A landscape with many valleys, sampled at points; each row gives a point and its height.
A ball rolls from a point to the lowest of its 2 nearest points, and stops where none of them is lower. Distance is the straight distance between rows; heights are no part of it.
k_601: [ -6   8  -7 -16 -10   7 -21 -20  16   5 -12 -17 -14  -4  -1  -2  10 -14
   4 -18  17  -2  -3 -19   2 -13  -3  11  15  -4 -15   5  19   1 -10   9
  25   7 -21   0 -22]  height 3.68
k_254: [ -3   3 -22 -15 -19   1 -22   1  21   3   0  -7  -8  21   9  -8   3   8
  -7 -13  12  17  -2  -9 -16 -34  18  -5 -16  -1 -22   2   3  -5  -8  -1
  20  12 -11  15 -33]  height 1.30
k_552: [  2  25  15  -8   7 -16 -21 -12  12  -1  -2   4  -4 -18   7  -4  -7  17
  -4 -10  10  -3  19  14  -3  10  40  12  -7 -23   4  -4  12   2  -2   5
  -6  27  -8 -11 -11]  height 5.44
k_346: [ 21   2  14 -14  -6   4  -8  -7  31   7 -13 -28  19 -14   5  -7  13   0
   2   2   3   1   8   2  23   8  19  18 -21  -8  20   1  -1  18   7  -4
   0   9   3  -2   8]  height 2.63
k_73: [ -8  20  21  -8  -4   3 -24 -28  15   0 -19 -10 -16 -12  11   1  12 -16
  -4  -4   5  -1   4 -11  15   6  -6  18  23 -11   4   9  24  11  -2  14
  15   6  -9  -9 -11]  height 3.21
k_864: [ 16  -2 -18   5   4   2  12 -13  -7  20   4 -18   3 -17  -9  -2  12 -11
   7  -3  10  -6 -13 -19   6 -14  -6  13 -12 -16  -2 -12  -9 -12   5   1
  -7  -8 -11   0 -16]  height 4.24
k_747: [-14  22   9 -27  -9  -8 -15  -3  11 -18 -13 -19   0   9  12  -1 -14 -11
  13 -10   2 -28   5  -2   3   8   1   9   8  10   7  16   0  -9 -10   1
  -3   4  14 -25  16]  height 2.98
k_55: [ 14   8   3  14 -17  36  13  40  13  10   2  -5  16  12 -12 -32  18  19
 -27  19  -2  20   2   9   6  24  -2 -17  -2  -9  -4 -17  -1  21  16  -4
   2  18   2  12 -17]  height 4.31
k_462: [  8 -11  17   2 -11  -8 -13  -9   7 -10   0  26  -1  16  15  -7   8  13
  -4  10  -6  27   0   2  17  -3  -9 -14  17   9  13  -5   5  19  -6  -2
  -2  -4  20 -12  28]  height 5.82
k_157: [ -8   9  -9 -15 -23   6 -17   5   3 -20   2  28  -5   5  -1  -3 -19  20
   5  -9  -1  -6   2 -15 -18 -10  -1 -27   2  20 -14   5   9  -7  -4  20
  13   2  17 -22   4]  height 5.94
k_728: [  0   3   3  18  22  -7  21  10 -26  -8  22  19  15 -29 -21   8   0  17
  -1  18   8 -18  11 -19 -16  17  -4  -5 -14  -3 -16 -13  -1 -19  14   0
 -27 -14  -9  -4 -11]  height 1.65
k_139: [-16  25  12   0 -17   0 -18  26   8 -35 -12   8  -6  17  -3  -1 -10  17
 -17   8 -16  22   8 -20  -7  -1  -5  -7   1  20 -10 -15   7  -3 -11   9
  -1 -16  17   4   7]  height 1.79
k_480: [-14   6  -7 -13   4  19  19  10 -10   2 -17 -41 -11   5   2   1  -8 -28
   8  -4  15 -28  -1  24   0   7   0  14   1   3  -2  16 -19 -10  -2   0
  -4  19 -10  -5  -2]  height 3.39
k_273: [-17  11   8 -14   9  -2 -10 -21  19  -4 -16 -29 -14  10  29   4   0 -26
  18  -2   0 -26   6  17  18  15  -3  22  12  -8  28  23  -2   2  -1  -1
 -10  18   8  -8   8]  height 2.38
k_30: [ 15   9 -22   9  -4  29  23  28  -1  13   9 -28  16  -6 -28 -20  10  -1
 -20   2   5  -9 -10 -15 -13  21 -17   0 -11 -17 -28 -21  -8  -2  18   0
  -7   5 -14   8 -36]  height 6.70
k_387: [  3 -14 -18   5 -35  14  -6  13   6  -2  16  22   0  15 -15 -10  19  30
  -1  -4   7  12  -1  -5  -6 -17 -11 -43   6  10 -10  -2   4   5  10  11
  19  -7  -5 -11   1]  height 7.03
k_776: [-15   8  13   7  11  11   0   8 -13 -18   2  26  -7  -3   1   1  -7  17
  -3   5  -1  -5  12  17 -12  21   7  -8  11   6   0   0   9  -5   0   1
  -7  13  -6 -24  18]  height 2.69
k_61: [ -3   0 -31   9 -20  21   8  19  -7   4  19  17   8  -4 -20 -15   8  20
   0   4  11  -9  -1 -11 -21  -6 -10 -37 -14   1 -17  -6   0 -17  16  14
   4  -3  -4 -13 -20]  height 6.91
k_235: [ 21  -4  28  15   2   8  19  24   2   7 -11 -14  22  -6  -3  -3  19  -3
  -9  20  -8   6   4  -8  19  12 -15  12 -10  -1  23 -16 -10  11   9 -13
  -8 -25   3   8  17]  height 3.24
k_536: [  2  -4   4  17   9  25  11 -21  -2  11  -3   0 -11 -17  10  -5  17  -1
   0  21   9   8   1  18  23  11  -3  -5  11 -24  23  -2   5  15  16  28
 -16  22   0  -8  -3]  height 6.53
k_913: [  7 -30 -25  -2 -25 -21  -8   9  11  -6  15  15  12  18  -1   5 -10  18
  -4  -2 -11  18 -11 -13 -20 -30  -4 -27 -19  24 -12  -6 -10  -2   1 -16
  19 -28  20  16  13]  height 6.25
k_110: [  6  -8 -41  -7  -7 -11  -7 -13 -13  11  12   3   7   0   5   4 -19  -8
   7  -7   0  -7 -16 -28 -14 -31  -1  -2 -25  -8  -7   1 -10 -21  -4   3
   1  -5  16  -1 -13]  height 6.22
k_400: [ 32 -28   3 -21 -16 -17 -16 -25   6 -18  14   2  18  -5   4  -2 -19  23
   9  -5  14  -6 -18  -2   6   2  12  -4   5   7  -2 -13  10  11   8   2
  13  -4  20  -2  17]  height 5.50
k_219: [ -4   5 -29  22   9   3   3  -4  -2  11  -1 -27 -23  19   7   4   3 -18
 -33   0  -7  23 -10   0 -16 -16   1  12 -16 -14 -19  -9 -11  -6   4   7
  -3  -4  -6  39 -38]  height 6.07
k_980: [  5  -4  39  16  19   2   1   1  -7  -1   2  16   3 -22  -2  10  19  14
  -3  10   6  -2  15   2   5  24  -5  12   9  -2   6  -6  20  12  14 -18
  -4  -9 -24 -10  22]  height 3.89
k_648: [  6 -18 -20 -13  -9 -22 -17  -6  14   9  14  16   6  19  21   1  -9  11
  -3 -13  -1  23  -6   0  -9 -31  29  -5 -20  -1  -3   3  -3  -2 -12 -15
  17   9   7  15  -8]  height 1.96
k_185: [ -5   4  -6  -7 -18  -8 -19   8  27   0  -1 -20 -11  32  17  -8   8   1
 -15   5  -3  33  -1  -7   1 -33   4   0  -7  -1 -13  -3  -3   1 -13   1
   7   2   5  29 -32]  height 0.60
k_173: [ 12  11  -2 -17   2   2  -1 -13  14  18 -11 -31   1 -31 -12 -10   4  -5
  12 -15  22 -17   5   2   8   4  20  19 -19 -16  -7  -5  -2   3   0  -4
  -1  20 -25  -8 -23]  height 3.86
k_527: [  2  10  -9  -9  -5   7  15   5 -11   9  10  -8  15 -37 -31 -11  -4   9
  11  -2  23 -31   3 -15  -7   5  -1 -11 -13  -6 -22  -8  -3 -16   6   2
 -14   8 -17 -19 -28]  height 1.66
k_189: [-24 -12 -14   8  11   1  16  -2 -25  -2  -5  -2 -28  31  11  16 -16 -24
 -14   6 -16  29  -8  15   2 -13  -4  -5  11  10   0  16 -13  -8 -12  19
 -10   4  19  28 -11]  height 5.75
k_896: [  8   2  28  27  18   8  26  19 -13   0  -3  -9   8 -16  -9  13  11   1
 -16  19  -5   1   4   4   6  24  -7  13   1   0   4 -14  -2   3  13  -6
 -12 -16 -10   8   7]  height 3.55
k_729: [-20   0  14  -6   1   6   5   8   8  -2 -22 -31 -17  27  26   7   6 -27
   3   8  -4 -11  10  24  17  13 -13  10  16   1  30  22 -12   6  -5 -11
  -4   3   7  -3  15]  height 1.81
k_796: [ 20  -2  -2 -17  -8  12  -6 -11  33   8  -9 -35  18 -37  -6  -1   8  -7
  30   1  15 -26   8  14  25  20   3   9 -20  -5  19   9  -2  14  11   0
 -13  12   7 -20  18]  height 3.13
k_208: [ -4  31  19 -27 -27   9 -14  19  22 -16 -20 -37  12   9  -3 -14  -3  -1
  -4  -7   3 -16   8  -6   5  15   4   9   1  11  -4   3  -2   1  -4  -1
   7   5   5 -13   0]  height 3.42
k_573: [-11  36   9  -5   4  -9  -3 -16  -9 -13  -9  -7  -3 -25  -9   2 -16  -6
   4   5   2 -20   0 -19  -4   6  -4   7  10  -1  -7  -7   9 -19  -3  19
 -15   1   4 -21  -7]  height 6.29
k_446: [  2 -21 -17  13  29 -20   8  -9 -21  14  25  25  10 -17  -3  18  -3  -5
   9  -8 -14  -8  -9 -13 -15 -13   6  15 -17  -7  -2   0  -2 -16  -5 -21
  -2 -20 -14  11   0]  height 4.80
k_450: [  7   4  13  -4  30 -32 -13 -33   2  15   8  12   9  -6  15   6  -8 -17
  19 -20 -13 -13  -7  16   6   0  22  29   5 -13  17  14   4   7  -9 -15
   3  10  -5   4   9]  height 4.19
k_312: [ 12  -8  15  18   5   3  10  21 -10 -12  22  32  22  -2 -10 -12  13  34
  -2  16  12   4  13   1  -1  16   4 -14 -14   5   1 -15   8   1  13 -13
 -16  -2   0  -7  17]  height 4.78
k_792: [ 30 -23  15 -17 -18   7  -4 -11  14   0   7 -10  24 -32 -13  -6  14  16
  25   3  28 -23   3   3  25  20  -9  -8  -4  -4  13   2   4  23  18   3
  -7  -4  10 -17  25]  height 3.59
k_753: [-19  19  17  -8 -26   7 -24  15   3 -36 -12  12 -19  12  -9  -2  -4  10
  -6  -5 -10  -5  12 -10  -1  11 -24  -6  21  24  -7   5   6   1  -9   6
   7 -15   7 -19  30]  height 1.43
k_289: [  2   8  -5 -27  -7  -7  -8 -20   8   8 -13 -25  -1 -18  -4   0  -6 -14
  17 -23  21 -21  -5 -12   6  -7   8  16  -1  -1 -11   6   4  -7  -9  -1
  12   6 -15 -13  -8]  height 3.50
k_876: [ 30  -9   2   2  -5 -16 -12 -47  17  11   7  -6  12 -22   6   5  11   2
   1  -2   7  -1 -14 -22  19  -8   4   5   0 -11   7 -11  18  12  14   8
   7 -10   3   8  -4]  height 4.81
k_911: [-12 -18  -2  11   3  -7   2  15  -4 -20  -3  43 -12  17 -14   8  -2  10
   5   6 -28  27   6  -5  -9  -3 -16 -16   6  28   6  -6   0  12 -11 -15
   5 -28  10  12  35]  height 5.46
k_616: [  9  -5 -11  15   7  11   7  -3   5  24 -11 -30 -19  20  15  -3  16 -18
 -25   1   2  28  -4  14   6 -13   6  17 -17 -15  -5  -6 -10  15   3  -1
   2   8 -15  35 -33]  height 6.21
k_807: [ -5  -4 -23   4 -40  11 -14  18  27  -1   7   1  -9  29  -6 -10  16  20
 -12   3  -6  30  -3  -6 -12 -27 -14 -40   0  15 -19  -7  -2  10   2   4
  24 -10  -4   8 -12]  height 7.13
k_349: [ 12 -26  15   4 -15   1   5  22   1  -4   2  13  10   2 -19   4  24  18
   4  -6   3   6   5  -8   3   2 -15 -14   5  22   1  -3   1  11   5 -17
  20 -35 -16   0  30]  height 5.49
k_119: [ 17  -7  11  -7  -7  -3   7  -4  -3  -3   6  -2  20 -25 -18  -5   7  12
  21   3  21 -25  -1 -18   9  14 -17  -8   6  -2   0  -5   2   1  10   6
 -17 -17   8 -21  18]  height 3.92
k_762: [ -6   0  17   7  42 -14  11 -10 -18   3   8  21   5 -11   4  16 -13  -7
  26  -1  -9 -26  -1  16 -14  18  -3  20  15   2   6  12   0  -3  -1 -23
 -12  -3 -11 -15  29]  height 4.16
k_14: [  4  -9  19 -10  -5  15   4   3   9  17 -18 -20   5 -13  -1   3  19 -14
  12  -7  16 -15   2   3  15   6 -13  11  11  -2  12   9   0  13   6 -18
  21  -8 -24 -11  15]  height 2.87
k_339: [-22   9  -7 -14   2  12  11  14  -8  -3  -3 -11  -4   0   3  -2 -13  -8
  20  -9  12 -40   8  32  -7  14   8  -6   3   8   3  21 -16 -12  -1 -10
  -3  26 -14 -29   7]  height 2.99
k_748: [-15   2   1  -8  28 -11   0  -1 -17  -6   0  31   5 -11  -4  14 -28  -5
  24 -11 -14 -27   5   2 -27   6   1  10   5  14  -8  18   4  -7 -14 -15
   7  -2  -4 -17  18]  height 3.80
k_708: [  7 -38 -31   0  -8 -16  -4  -6 -11  -2  15  33   2   8 -14  10  -6   2
  14  -7 -13   1 -11 -20 -19 -23 -21 -22   3  10  -2   6  -5  -4  -7   0
  17 -38  22   8  20]  height 6.10
k_741: [ -8  -6   6  21  38 -16  15   9 -23  -5   4  27  -9   0   8  23 -14   4
 -14   0 -19  16   4  21 -16   6  23  10  -5   4   4  -2   2  -6  -7 -16
  -8  -5  -4  19  12]  height 5.22
k_990: [ 15 -12 -11  -1 -20 -12   1  16  -1  -6   9  11  16  20   1 -10  -3  16
  -4   9  -2  17  -8  -8   0 -19  -2 -21 -12   7   5 -14 -12  -5  -2   0
  -6 -13  24   1  10]  height 6.12
k_681: [  9 -14 -10 -17 -23  -7 -25 -29   4 -11  14  21   1   3   5  -3 -18  17
   8  -8   9   1 -12 -10  -4 -14   0 -22  17   4  -7  -1  19   4  -3  20
  16   4  22 -12   2]  height 5.73
k_18: [ 23  -2  -5  10   7 -33 -19 -42  12   5  20  13  13 -22   4   5  -2  16
  -6 -11   4   0 -11 -21  -8 -10  23   4 -12 -17  -3 -16  19  -5  12   1
  -1  -7   4   8 -11]  height 5.05
k_322: [ 11 -35   5 -10 -11 -12 -16 -14   0 -12   5  22   1  -5 -18  17   8   6
  11 -15   4   0  -7 -13  -1  -2 -12  -6  24  19  -6   4  19  10   0 -11
  34 -28  -8   3  28]  height 5.72
k_960: [ 13 -13   5   8 -13 -20  -1  -4  13   2   0   9   4  21  17  -5   9   8
  -7  16 -12  41  -4  -4  21 -20  -1 -10  -4   4  14 -18  -9  13  -5  -7
  -5  -6  21  10   6]  height 5.98
k_60: [-10 -21 -10  11  -3  -5  -4  -2  -1  -6   7  46 -13  21   3   4   2  10
   4   6 -20  30   1   1  -6 -12 -11 -25  16  13   2   0   5   7 -14   0
   9  -3   8  -1  14]  height 5.63
k_192: [-11  35  14  -3  22 -29 -16 -28  -6  -9  -7   0 -11 -14  12   7 -17 -17
   2 -10  -9 -13   1  -4   0   4  12  22   7 -12   3   7   9 -12  -8  16
 -12  12   3   1 -17]  height 6.46
k_971: [ 14  12   1   4  12 -27  -8 -13   0   2   9  13  12 -26   0   0 -11  19
  -4  -7   9  -7   6  -7 -11   1  32   9 -23 -16  -4 -15   7  -8   2  -4
 -11   7  -6  -3 -11]  height 5.24
k_404: [-18  -7 -23  22  14   7  17 -10 -18   7  -2 -14 -37  18  -8  27  -8 -19
 -34   0  -8  30  -6   6 -13 -12   2  -3   4   2 -15  15  -2  -6   0  24
  -6  -1   5  44 -19]  height 5.91
k_767: [  8 -10  -7  10  13  15  17 -14 -13  10  15  13   1 -18  -1  -9   9   9
  24  19  15  -7  -3  10  11   5  -6 -13   8 -21  13  -5   0  -3  13  24
 -25  20   2 -19   5]  height 6.39
k_8: [ -1   4  -5   2  -5  20  11  30  -2   2  -5 -13   1   9  -9  -8   7   3
 -12   1   2   8   0   1  -6  -4   0  -2  -4   4  -9  -8  -8  -4   1  -2
   9   0 -12   7 -10]  height 3.37
k_26: [  4 -23   4  21  32 -13  20  16 -22   0  14  35   8   0  -2  14   1  11
   4   7 -13   8   3   3 -11   2   5   7 -12   9   5  -8  -4  -7  -1 -26
  -9 -23 -10  10  23]  height 5.04
k_259: [-17  24  -5 -11 -14  12  -8   1 -11 -17  -8   9 -11 -14 -16  -1 -13   5
   6  -3   7 -18   4 -19 -14   3 -15 -15  15   8 -14  -1   9 -15  -5  26
   3   0   1 -29  -7]  height 6.13
k_640: [  3  -1 -16 -16 -17   5  -2  12   8   3  -9 -30  -2  34  14 -20   4 -13
   1   9  -2  21  -4   4  16 -28  -2   1 -17  -2   2  -4 -25  -3  -9   9
 -11  13  18  13 -16]  height 1.38
k_452: [ -4   8   0  28  26 -23   8  -3 -16   4   1   4 -17  -2  10  23  -1 -17
 -22  -3 -24  16  -8   1  -2  -7  16  19  -3  -5   4  -4  -5 -12  -2  -2
  -3 -16  -7  39  -9]  height 5.41
k_94: [-22 -14 -29   9   4 -26  -6  -4   1   2  11  34  -8  28  17  11 -15 -11
  -3   6 -36  38  -6  -2 -13 -30  -1  -9 -10   7   1   6  -9   0 -21 -11
   8  -8  21  29  -9]  height 2.88
k_402: [ 15   0  30   4   1   3   7   7  14   2 -22 -20  14  -7   6   0  13 -13
   7  17  -4 -13   9   4  21  20 -18  13  -5   0  36   0  -9  16  12 -16
 -12 -19  12  -9  37]  height 2.86
k_81: [ 13  14   3   4  12  23   5 -11  10  21 -21 -35 -15  -7   5  -6  12 -21
 -17  -5   9   4   1   5   6   6  -1  25  -8 -26  -5  -4   1  21   9  11
   5  13 -21  16 -36]  height 6.37
k_389: [  2  -1  -8 -16 -16   8   5  22  -6   1   0  -4  14  -4 -16  -5  -3   6
  12 -18  11 -21  -2   1  -7  -8   6  -6 -12  17  -9   6  -7 -10   3  -6
  16  -1 -17 -14   4]  height 2.97
k_793: [-16  24  16 -12 -13  -8 -22  18  17 -19 -10 -15  -3  23  16  -4  -4   7
 -14   3 -10  21   3 -12   1 -14   8   6  -4   8 -10  -6   0  -7 -14   9
  -4   1  16  15 -18]  height 1.33
k_37: [-20  13  11 -11  -4  -4 -29 -15  -1 -30  -4  30 -17   3  -2  10 -12   0
   4  -9 -13  -3   6 -15  -6   8 -15   4  29  16  -6  11  23  -2 -16   7
  10  -5   7 -18  26]  height 2.07
k_86: [  6 -24 -15  -5  -6 -23 -14 -26   4  -3   9  25  -2   3 -13  18   5 -14
   6  -6 -17  11 -13 -23   0 -18 -18  -5  25  13   2   3  19   3  -8  -1
  23 -30   9  19  18]  height 5.93
k_140: [ -3 -16 -24   7   8   6   9 -16 -19  10  14  28  -4   0   1   0  -2  -1
  19   3   6  -1  -8  -2  -4 -14  -9 -17  12 -13   4   1   2 -10  -2  18
  -3   9   1 -13  -2]  height 6.23
k_947: [-18  21  21  -3   0  -5 -18 -15   1 -14 -19  -3 -18   1   7  10   4 -23
  -3   4 -15   0  -2 -17  12   4 -20  15  28   2   7   4  16  -4  -8  12
   6 -12   3  -3   7]  height 2.73
k_306: [ 13  -8   8   8  20 -18  10 -12 -16  10   9   4  13 -27  -6  14   8 -10
  18  -2   0 -14 -11 -20   4  -3  -8  18   0  -2   1  -4   0 -12   5 -12
  -7 -21 -16   0   7]  height 4.55
k_680: [  2   7 -30  13 -14  28  15  36  -5   9  21  -2  19  -5 -39 -23   6  13
 -13  -1   5 -17   0 -10 -25  15  -9 -21 -22  -2 -33  -8  -6 -11  20  -6
   7  -1 -18   1 -35]  height 6.80
k_493: [-10  14  15   1  -1  29  15   6   1   0 -19 -46 -22  27  13  -2  -2 -19
 -31  12  -2  19  -1  15  14  12 -14   5  11  -5  -1   9  -6  16   1  27
 -16  15  21  19 -21]  height 0.42
k_721: [ 16  10 -11   6 -10   0  -5 -16  13   7   1 -19   7  -2   0  -8  10   2
  -8   6   6  11  -9 -28   6 -15  -6   0  -5 -14   0 -20   4  -5   6  18
  -3  -4   6   4 -16]  height 4.51
k_269: [  0  32  25  -5 -12  20   2  25  17  -9 -18 -33  16  -5  -8 -16   2  -1
 -13  11  -3 -15  15   6   9  37  -2  12  -2  -3   7  -6  -5   9   6  -4
  -8  11   7 -12   5]  height 3.75
k_126: [-18 -13   0  11   2   5   7  22   1 -11  -5  21 -12   2 -20  14  11  11
  -2  -2 -18  18   8  -7 -12   2  -3  -2   2  22   1  -5   0  -1  -6 -15
  19 -23 -21  15  18]  height 5.28
k_517: [-21  18  15   0  13  -9 -20  -7  -2  -8  -3  14 -26   0  20   6 -10   8
 -15 -10   4  11  16  26  -8  10  31   5  12 -16   3   5  15  -1  -9  11
   2  27  -7   2 -12]  height 5.64
k_165: [ -1 -22 -16 -14   8  -7   7   1 -14  14   3   5   7   7   0   6  -4 -22
  27 -18  -1 -12 -11   4   1 -19  -7   9   8   6   6  15 -12  -9 -14 -18
  13  -6  -9  -7  20]  height 4.13
k_987: [  2   5  12 -11  -8  12  -7   3  25   7 -18 -23  -3  21  22 -15  11  -4
  -6   7   0  24  10  19  21  -5  15   9 -12  -8  14   2  -7  16  -4   2
   0  21   6   8 -11]  height 2.03
k_834: [-10  -2   6   6   1  24   8  -7  -2  -1  -3  -6 -17  10  19  -6   2  -2
   0  15   8   5   7  36  17  17   5 -11  16 -12  23  10  -3  11   5  13
 -15  33   8 -17  12]  height 6.66
k_726: [  2  -3 -31  -3   2  -9 -11 -30  -2  10   9  10  -9  11  17  -7  -6  -8
   7  -3   6   7 -13  -3   1 -32   7  -4  -5 -16   2   4   4 -12  -6  19
  -4  19  11   4 -22]  height 6.03
k_342: [ 22 -29 -17  -1  -3 -27 -15 -30   4  -5  30  20  20  -8   6   6 -21  24
  -3  -6   4   0 -16 -18 -18 -10  11 -10 -13  -1 -13 -10  12  -1   7  -7
  12 -19  19   8   3]  height 5.27
k_615: [-25  -6   7   5   3  -9  10  18  -3  -1 -14 -12 -21  34  18  11  -6 -16
 -17   8 -19  40   0  20  15 -11   7   6   2  13   0   5 -18  -1 -19  -6
  -9  -4  17  37 -15]  height 5.92
k_756: [-14   6 -10   9  10  -7  -8 -10  -1   0   1  15 -24  12  18   3  -4   0
 -12   3  -4  25   2   7  -7 -15  16  -5   6 -11   1  -1   7  -6  -8  15
   0  15   1  15 -22]  height 5.83
k_319: [  9   8  19   1  18 -20 -18 -21  17  13  -9  -4  -9  -7  26  -1  10 -13
   0 -13  -9   7   6  22  22   0  30  25  -9 -22  25   7   3  17   2  -2
   2  17  -5  18  -5]  height 4.54
k_385: [  8  -9   4  27 -13  17  10  31   5   1  19  16  17   5 -18 -15  28  32
 -21  18   0  20   8  -3  -5  13  -3 -24  -7   1  -8 -22   4   4  15  -7
   2  -7  -9   7  -3]  height 4.56
k_503: [ -7  10  -6   9  22  -4  21   0 -26   6  12  -1  -1 -47 -25   7 -11   7
  -7   5  16 -25   9  -3 -17  12  10  -3  -9 -15 -23  -7  -3 -20   9   0
 -21   7 -24  -5 -34]  height 1.12
k_524: [ 12  20  16   4 -13  25  -1  28  21   2  -8 -14  21  -5  -9 -29  12  14
 -16  18   0   5  14  13  10  34  16   1 -14  -9   8 -12   1  19  10  -3
  -3  29   3   1  -4]  height 4.04
k_423: [ -8   6  -1  20  27 -11  17 -12 -29  -1   0   5 -14  10  12  19 -16 -23
  -8   7 -24   7 -14   4   2  -5   2   9  10   1  14   7  -9 -14  -3  16
 -18  -3  16  20   3]  height 5.58
k_100: [-11   8  -8 -13 -19  18  14  30 -13   0   1  -2   8  -5 -17 -20  -3   3
  20 -11  15 -41   4  21  -1   2  -5 -20  -2  13  -3  16 -12 -11   8   4
   0  11 -10 -30   4]  height 2.59
k_455: [  5 -14  17 -10   7  -1  -4 -29  10  15  -1   3   2 -18   6   6  10  -8
  27  -7  14 -18  -4   6  16  10  -7   7  22  -6  15  15  15  14   2 -10
   8   8 -12 -23  25]  height 3.36
k_463: [-15   8   8  11  27  -1  13  -3 -31 -13   9  29  -2 -28 -11  12 -22  10
   9  12   3 -25   9   2 -23  19  -2  -7   5   1 -11   0   8 -14   3  11
 -24   7  -1 -25   2]  height 2.19
k_484: [ -3  -4  -5  -9  15  -2  17  12 -16  10  -2 -22   7  -2   6   8  -8 -22
  13  -7   0 -16  -8  10   6  -5  12  25 -12   0  13   9 -27 -14  -5 -22
  -6   1 -12   0  15]  height 3.77
k_855: [ -3   5   8  15   9  14  29  31 -19   1  -9 -23   1   7  -4   9  -3  -2
 -26  11  -5  11   2  18   1  16  10   6  -2   7   3  -5 -15  -6   1  -5
  -7  -4   1  17   5]  height 3.67
k_633: [-19   3  26   4   2  15  10   4   1   2 -28 -37 -19  22  23  10   5 -33
 -17   9 -12  13   6  17  21  10 -16  15  18   4  14  18  -8  11   0   5
   2  -4   9  19  -6]  height 1.20
k_213: [ -4   9 -15   8  -7  29   8   6   0   2  -9 -26 -23  30   6  -9   4  -7
 -27  17   0  30  -6   1   3  -6 -18 -10  10  -9 -12  -9  -6   9   1  31
 -10  13  12  17 -33]  height 1.19
k_665: [ -6   2   0 -23   0 -10   4  12  -9  -2  -1  11  14 -23 -12   6 -24   6
  21 -26   6 -36   5  -1 -18  -1  16  -1 -16  21 -17  15  -2 -11  -6 -21
  11   3 -18 -24   5]  height 3.35
k_29: [ 12  12 -21   4   3  35  16  10   4  15 -10 -34 -11   8  -9 -14   8 -10
 -26  -2   8   6 -12  -5 -16  13 -14  10   0 -22 -33 -14   2   9   8  11
  -1  15 -19  14 -41]  height 6.56
k_703: [  2   8  -2  -4 -11  16  23  35 -17   8   9 -15  30 -22 -42 -22   4   4
  13   3  18 -45   5   5   3  19 -12 -14 -11   3 -15   4 -18 -10  14  -6
 -12   7 -19 -12 -12]  height 2.14
k_115: [ -2 -14 -13  -1  18 -22  -7  -8  -3  11  16  34   8  30  24  -1 -20   1
   4  -4 -24  25  -5  15  -5 -23  17   3  -9   1  10   8 -10   6 -24 -13
   3   8  16  12  -1]  height 2.47
k_143: [ 13 -13  12  -4  19 -18 -12 -35  -2   7  14  27  14   3   8   4  -9  -7
  21 -12  -7  -8  -9   5   6   0  -1  11  23   2   9  12  18  12 -13 -10
  10  -1   7  -7  25]  height 3.81
k_742: [-10   6  15  -1  -2   4   0  17  -9 -21   8  24   6   0  -8  -6 -10  15
  14  -6   5 -33  11  20  -9  23  -8 -14   5  18   4  12   1  -2   7 -15
 -11   3   1 -41  34]  height 3.09
k_240: [  2 -11  16 -11 -10   1   8  16   8   4 -18 -20   6  10  10   0  13 -17
  15  -3   4 -18   4  13  15   8 -16   4   8   8  26  14 -17   9  -1 -24
   8 -13  -1 -15  38]  height 2.40

Call two points neighbours if one is among the 2 nearest of the other. Go from one point of each pair to the other, from neighbour to neighbour, staying as low as possible. Name the highest point that can't be avoided.
k_185 / k_126 | k_60
k_240 / k_100 | k_855
k_289 / k_753 | k_601
k_753 / k_185 | k_139

For each start below, name the point where the ball stops.
k_385 | k_493
k_536 | k_864
k_387 | k_189
k_259 | k_864
k_119 | k_185
k_423 | k_864
